Points, in no order, along strands that fork, close into loops and pass close to each other.
In the rows, zero is written as 128.
Points whose rows are less than 108 apart are linked; no others are. Some points are linked to none.
z_728: [133 166 129 139 120 104 198 123 131 184 143  88 154 101  86  90 156 183
 143 147 116 153  93 143 112]
z_789: [114 105  80 130 142 109 131 132 112 152 150 125 145 133 134 122  98 108
 154 149 117 146 140  73 113]
z_31: [146 155 148 158 108 120  93 116  72 134  88 123 139 125 125 142 144 138
 152  96 158 133  76 120 147]
z_627: [156  78 174  80 159 107 135  91 104 108 124 132 131 150 109 125 150 120
 121 160 122  87 182 102 148]
z_209: [ 99 110 122  84 108 135 128 102 146 163 125 128 157 144 125 163 119 116
 124 134 127 119 121  85 136]
z_422: [171  89 171 139 124 108  90 161 120 151 127 150 130 130 148 134 181  94
 138 164  87 101 136 117 166]
z_875: [114 163  51 104 144 164 165 105 165  92 156 125 114 152 122 136  85 103
 120 130 144 152 157 114 100]
z_837: [139 115 133 141 134  99 120 127 143 197 109 137 146 117  95 145 144 146
 156 125  99 128 119  91 150]
z_408: [168  78 122 160  94 148  80 175 118 124 138 122  94  94 168 131 117 127
 148 122  82 189 104 122 104]
z_669: [177  70 159 150 110 145  77 174 127 157 150 114  95  98 133 122 134 138
 156 136  82 178 149 123 144]
z_396: [123 200  57 165 147 142 152 165 163 146 163 116 124 162  91 115 141 203
  84 117 110 188 132 149  95]
z_121: [108 161  95 134 153 127 108 138  94 149 117 123 163 122 121 138 142 129
 153 105 116 113 110  99 122]
z_14: [143  78 179 120  62 106 162 144 151 103  91 100  92 111 176 100 155 130
 151 187 159  53 150 165 140]
z_903: [ 99 182 112 112 158 196 134 164 162 121 131 124 123 158 103 164 161 172
  94 108 104 142 102 121 114]
z_512: [185  99 139 137  61 145 132 181 146 105 148 139  75  94 175 148 111  73
 134 132 123 106 162 134 127]
z_296: [108  76 183  64 108 120 146  96 160 108 131 135 148 120 143 147 122 112
 138 169 138  82 157 133 141]
z_42: [169  64 213 105 100 119  90 143 155 144 114 159  78 132 159 142 127 101
 131 132 104 109 153 150 162]
z_556: [161  65 187 122 111 137  75 173 124 107 161 127  77 113 146 150 130 136
 154 122  97 142 171 112 142]
z_384: [ 83 140 129  70 160 150 128 123 170 105 140 139 124 158 140 141 159 137
 127 132 142 100 131  99 151]
z_933: [ 94 108 181  86 125 107  97 125 129 160 104 142 123 149 147 106 148  90
 147 131 138  88 102 118 144]
z_673: [170 138 147 187  69 120  98 181 145 181 133 113 121 106 130 100 145 157
 140 107  83 169 107 139 142]
z_962: [131  48 217  77 168  86 110 119 118  99 100 153 134 144 121 122 134 107
 105 161 124  93 170 140 155]
z_55: [140 135  93 165 151 134 109  98 110 166 152  94 170 114  91  99 109 154
 150 160 108 183  99 121 124]
z_333: [ 64 108 179  62 154 136 137  73 168  81 121 132 112 151 132  95 125  98
 134 154 166  72 106 148 131]
z_885: [108 145 130  97 131 214 150 165 192  73 160 154  96 150 136 151 142 103
 111 110 148 140 140 125  99]
z_873: [114 177 164 167 137  86 113 131  64 157  98 154 144 136 107  94 182 160
 121  99 143 125  84 172 169]
z_60: [ 94 165 126 119 163 193 131 154 171 167 172 103 137 146 113 140 161 163
  94 115 100 168 122 128 121]
z_459: [161  75 189 103  73 135 133 168 177 103 115 143  62 111 200 136 139  85
 125 157 133  90 145 196 128]
z_626: [ 74 131 140  75 147 172 179 105 183  74  99 142  84 145 136 130 133  87
 112 132 143 123 108 162 127]
z_342: [114 134  82 126  92 106 155 117 100 132 140 122 130 120 156 123 114  81
 166 149 163  97 164 121 106]
z_420: [148 162 132 165  97  98 124 130  55  81  93 161 131 111 167 159 111  99
 122 107 169 102 126 138 135]
z_147: [ 59 164 159  85 149 118 100 117 124 124  93 155 133 147 141 119 141  97
 135 116 158  87  79 136 136]
z_844: [111 163  81 125 147 202 152 146 149  93 157 131  97 155 127 161 126 106
 112 101 125 173 148 119 108]
z_790: [143  97 190 112 143 114  90 144 123 179 122 148 118 153 125 107 172 116
 154 134 108  90 107 126 146]
z_852: [119 211  71 155 167 128 171 122 106 148 133 112 151 123  74 114 106 215
  84  76 128 178 154 183 116]
z_267: [109 147  58 143 158 144 152 163 168 153 199 127 114 135  67  98 135 205
  95 142  96 181 118 143  94]
z_484: [183  75 155 132 153  96  84 126 108 133 166 125 144 116 101 129 105 119
 118 189 100 145 182  84 166]
z_897: [111 151 147 139 118  87 143 134 116 197 127 110 151 120  96 101 171 181
 156 119 132 145  92 141 137]
z_89: [122 106 158 108 115 131 194  84 175  96 120 109 136 122 150 101 156 120
 155 178 180  59 151 171 152]
z_861: [110 161  67 160 163 180 139 162 140 118 171 129 118 149 114 139 102 135
  95  95 104 197 122 126  84]
z_697: [116 109  66 151 197 147 116 126 153 133 162 125 117 130  85 114  89 158
 134 135 120 193 119 110 104]
z_663: [104 163  82 125 122  90 143 121 120 107 119 133 167 129 146 160  76 118
 130 122 164 113 129  98 112]
z_457: [122 109 167 102 105 121 151 123 148 109  98 127 116 114 169  87 144  98
 159 175 188  54 142 174 128]
z_621: [ 94 197  91 144 172 160 131 127  99 136 137 127 153 118  98 175 100 163
  76  67 143 168 128 125 115]
z_116: [160 136 111 179  63 108 119 134  89  76 117 146 124 110 191 132 100  96
 161 138 150 110 132 130 114]
z_115: [ 65 168 131  76 146 166 115 111 134 122 108 146 106 170 113 151 146 145
 101  81 126 119  81 155 117]
z_203: [104 184 145 138 113 108 128 113  98 172  99 119 182 123  96 107 168 158
 129  86 126 123  96 145 145]
z_449: [148 158 161 171  90 125  82 179 110 154 105 137 107 128 135 112 138 121
 147  99  79 157 107 134 151]
z_786: [129 200  47 176 173 140 151 147 123 165 139 119 116 163  75 108 108 182
  70  86 130 192 133 145  99]
z_793: [115 133  37 168 170 103 107 101  95 146 132 132 152 141 101 113  69 138
 134 114 128 161 105 115  95]
z_762: [178  41 158 109  79 120 109 123 113 119 158 122 113 114 139 140 106 120
 134 162 123 109 186 113 120]
z_759: [104 112 145  94 187 150 128 134 191 132 171 119 126 164 105 156 169 167
 104 147 103 150 141  89 180]
z_183: [119 110  99  93 115 142 171  96 169  83 140 111 127 123 131 127 135 122
 156 181 140 106 158 113 136]
z_309: [164 116  98 189  89 134  79 179  93 148 124 107 124  94 155 122  99 125
 137 105 109 190 106 120 112]
z_57: [ 84 186 102 109 160 141 147 116 134  94 114 137 149 130 134 167 102 114
 109 110 153 112 127 111 130]
z_924: [107 149 154 105 162 167 110 112 142 172 115 127 157 115  95 128 169 138
 150 116 124 107  72 139 142]
z_767: [199  31 161 114 107 138  78 156 120 110 157 129 102 116 144 153 138 111
 117 135  99 120 191 132 138]
z_492: [ 86 175 148 126 148 103 105 113  76 126  59 162 156 149 127 108 128 106
 109  99 152 105  87 138 150]
z_959: [171  77 137 150 125 109  86 113 119 131 146 131 127 126 112 132 110 108
 153 162 102 151 133  87 144]
z_994: [146 116 148  92  94 179  92 192 179 111 130 134  70 135 169 128 132  92
 128 102  77 138 152 150 152]
z_997: [121  98 112 120  71 102 173 129 113 129 136 115 125  85 178 119 121 111
 161 180 157  75 152 144 122]
z_751: [121 109  86 127 162 118 134 103 141 174 156 112 150 154  85 140 110 144
 126 142  88 149 137  77 120]
z_817: [108 192  81 129 163 156 141 122 146 134 124 143 131 127  86 167  95 133
  98 103 129 138 123  95 113]
z_346: [ 69 145 148  67 166 152 155  95 172  90 119 147 105 161 136 114 137  93
 114 124 168  76  94 164 101]
z_11: [119 201 106 166 170 123 140 106  84 138 143 115 167 122  78 133  92 195
  60  66 138 151 159 145 130]
z_758: [148 177 158 199 112  87 109 128  34 143 108 122 170  92 114 100 153 151
  99  79 130 147 128 130 147]
z_243: [126 153  78 174 177 173 141 116 164 137 161  94 127 142  86 127  98 174
 114 113 106 208 100 117  98]
z_683: [115 140  95 168 117 101 103 123  53 102  81 134 159  90 159 152  78 126
 121 114 134 165 134 104 132]
z_744: [103 160  84 128 157 154 127 128 123 169 152 106 172 115  90 132 128 180
 116  80 133 163 120 123 118]
z_362: [176  91 158 141  97 132 101 147 139  96 114 161  83 101 143 138 150  82
 161 111 139 109 101 112 141]
z_328: [158 145 109 204  73 104 105 182  97 159 123 113 125  89 116  96 130 157
 129  99  94 190 110 137 110]
z_87: [145 129 156 181  98  83 118 184 126 179 124 124 150 103 117  96 160 166
 144 144  68 143 102 117 142]
z_88: [112  91  50 121 104  96 133 115 108 144 147 132 128 111 132 106  76  93
 149 170 142 122 146  94  98]
z_607: [153 142 155 145  95 164  77 196 145 112 132 132  93 146 168 123 143 108
 146  77  94 151 112 144 143]
z_405: [121 158 138 117 101 120 149  73 103  88 123 151 126 140 158 144 138  92
 159 132 177  75 105 145 138]
z_871: [174  80 195 130 111 156  92 162 158 132 106 142  66 135 141 122 159  97
 142 109 118 120 112 129 145]
z_985: [165 103 137 171 109 127 103 132 115 124 129 149 133  89 133 141 149 108
 152 118 114 141 102 100 139]
z_159: [156  67 126 114 105 119 105 101 119 113 159 139 143 118 139 125 116 106
 165 182 129 110 169  92 139]
z_836: [146 151  76 196 155  83 101  84  41 135 104 116 178 116 131 121  70 162
  96 113 122 172 131 135 135]
z_24: [120 166 103 119 112 147 198  83 139  86 111 129 143 143 148 127 125  93
 153 142 171  77 127 129 113]
z_225: [124  68 202  61 154  75 119  95 150 102  92 136 102 160 124  94 144  93
 108 177 151  66 146 144 148]
z_641: [143 190  68 154 127 110 197 122 142 160 160 101 138 123  94  93  97 210
  86 130 143 174  99 178  81]
z_456: [172 143 126 165  72 127 136 168 119  85 118 137 103  95 177 139 122  54
 145 128 150  89 141 131 113]
z_632: [124  95 143 101 173 130 125  95 153 137 162 126 149 149 113 174 150 163
 131 163 104 123 159  87 160]
z_969: [ 92  93 183  48 189 105 136  78 171 103 118 135 100 164 134 120 139 106
 105 153 156  86 154 146 140]
z_988: [114 130  60 192 150  73  82 120  53 137 126 142 157 127 125  96  45 142
 107 120 143 151 103 133 115]
z_423: [118 162  99 169 166 108 124 103  57 119  86 106 156 115 124 135  98 162
  96  99 138 166 129 104 129]
z_403: [152  48 205 130  92  93 169 130 156 121 101 108  85 118 135  91 146 114
 112 170 155  43 161 203 133]
z_944: [ 75 192 142 115 148 127 117 114  95 151  83 138 169 138 119 140 141 151
  97  83 145 145  96 136 149]
z_722: [160  50 218 110  93 100 140 135 150 113 100 135  57 136 175 112 127  89
 114 166 138  64 165 212 125]
z_802: [166  89 161 118  94 128 135 129 123 120 115 155  95 121 170 143 138  83
 170 143 135  76 116 122 121]
z_953: [140 170 141 124  99 119  95 105  81  88 112 123 143 127 161 155 136 104
 145 105 180 101 100 122 139]
z_266: [158  51 192  95  96 109 116 117 129 122 101 148  80 137 143 129 129  84
 146 156 124  68 153 155 132]
z_678: [147 105  92 146 153  95 150 118 132 200 138 118 149 121  88 112 157 174
 143 143  87 145 136 108 136]
z_277: [151 143 127 193 101  82 110 147  56 147 124 124 162 103 109 106 135 142
 119  80 101 173 103 120 119]
z_949: [150  76 171 112 185 105 116 110 107 126 153 100 150 139  99 143 123 140
 119 165 103 119 187  86 158]
z_894: [149 101 123 137  91 122 117 119 129 120 111 141 163 108 136 136 120  89
 150 105 147 136 111  81 127]
z_292: [120 129  92 102  97 139 170  74 156  92 112 127 161 115 141 157 115  96
 156 161 127 112 138 107 113]
z_351: [106 114 153  64 141 153 197  82 204  80 129  96 121 136 138 116 139 125
 126 164 148  69 156 170 125]
z_154: [106 124  71 146 131  86 127 107  84  96 120 132 155 109 159 148  59 107
 150 129 154 152 125 108  93]
z_234: [ 87 150 120  80 143 212 123 143 171 142 122 146  89 161 115 155 151 138
 106 115 116 119  99 130 113]
z_860: [116 121  82  83 140 168 157 110 160  88 157 104 138 167 142 140 120 121
 143 141 133 149 162  91 112]
z_33: [113 179  93  95 140 190 167 140 181  64 136 152 129 135 153 147 123 102
  96  99 175 118 132 149  80]
z_765: [ 90 158 101 125 143 146 166 125 146 180 161  95 149 136  87 116 161 166
 125 105  92 166 121 119 131]
z_984: [119 198  85 146 127 123 192 133 123 156 145  84 159 110  94 118 145 190
  92 122 132 145  90 153 107]

A tip is a point with one link. Name the tips that can be reached along the links from each point below, in the order of the rows.
z_24: z_31, z_512, z_697, z_33
z_57: z_267, z_115, z_793
z_678: z_837, z_997
z_933: z_422, z_873, z_641

A piece is all that can be reached along the links. How many separate loops has the piece of each point below (a circle has one, a figure eight two, a Y none), and how many tips (points with one link)?
z_292: loops 0, tips 4
z_959: loops 1, tips 8
z_423: loops 0, tips 3
z_88: loops 0, tips 2
z_790: loops 0, tips 3
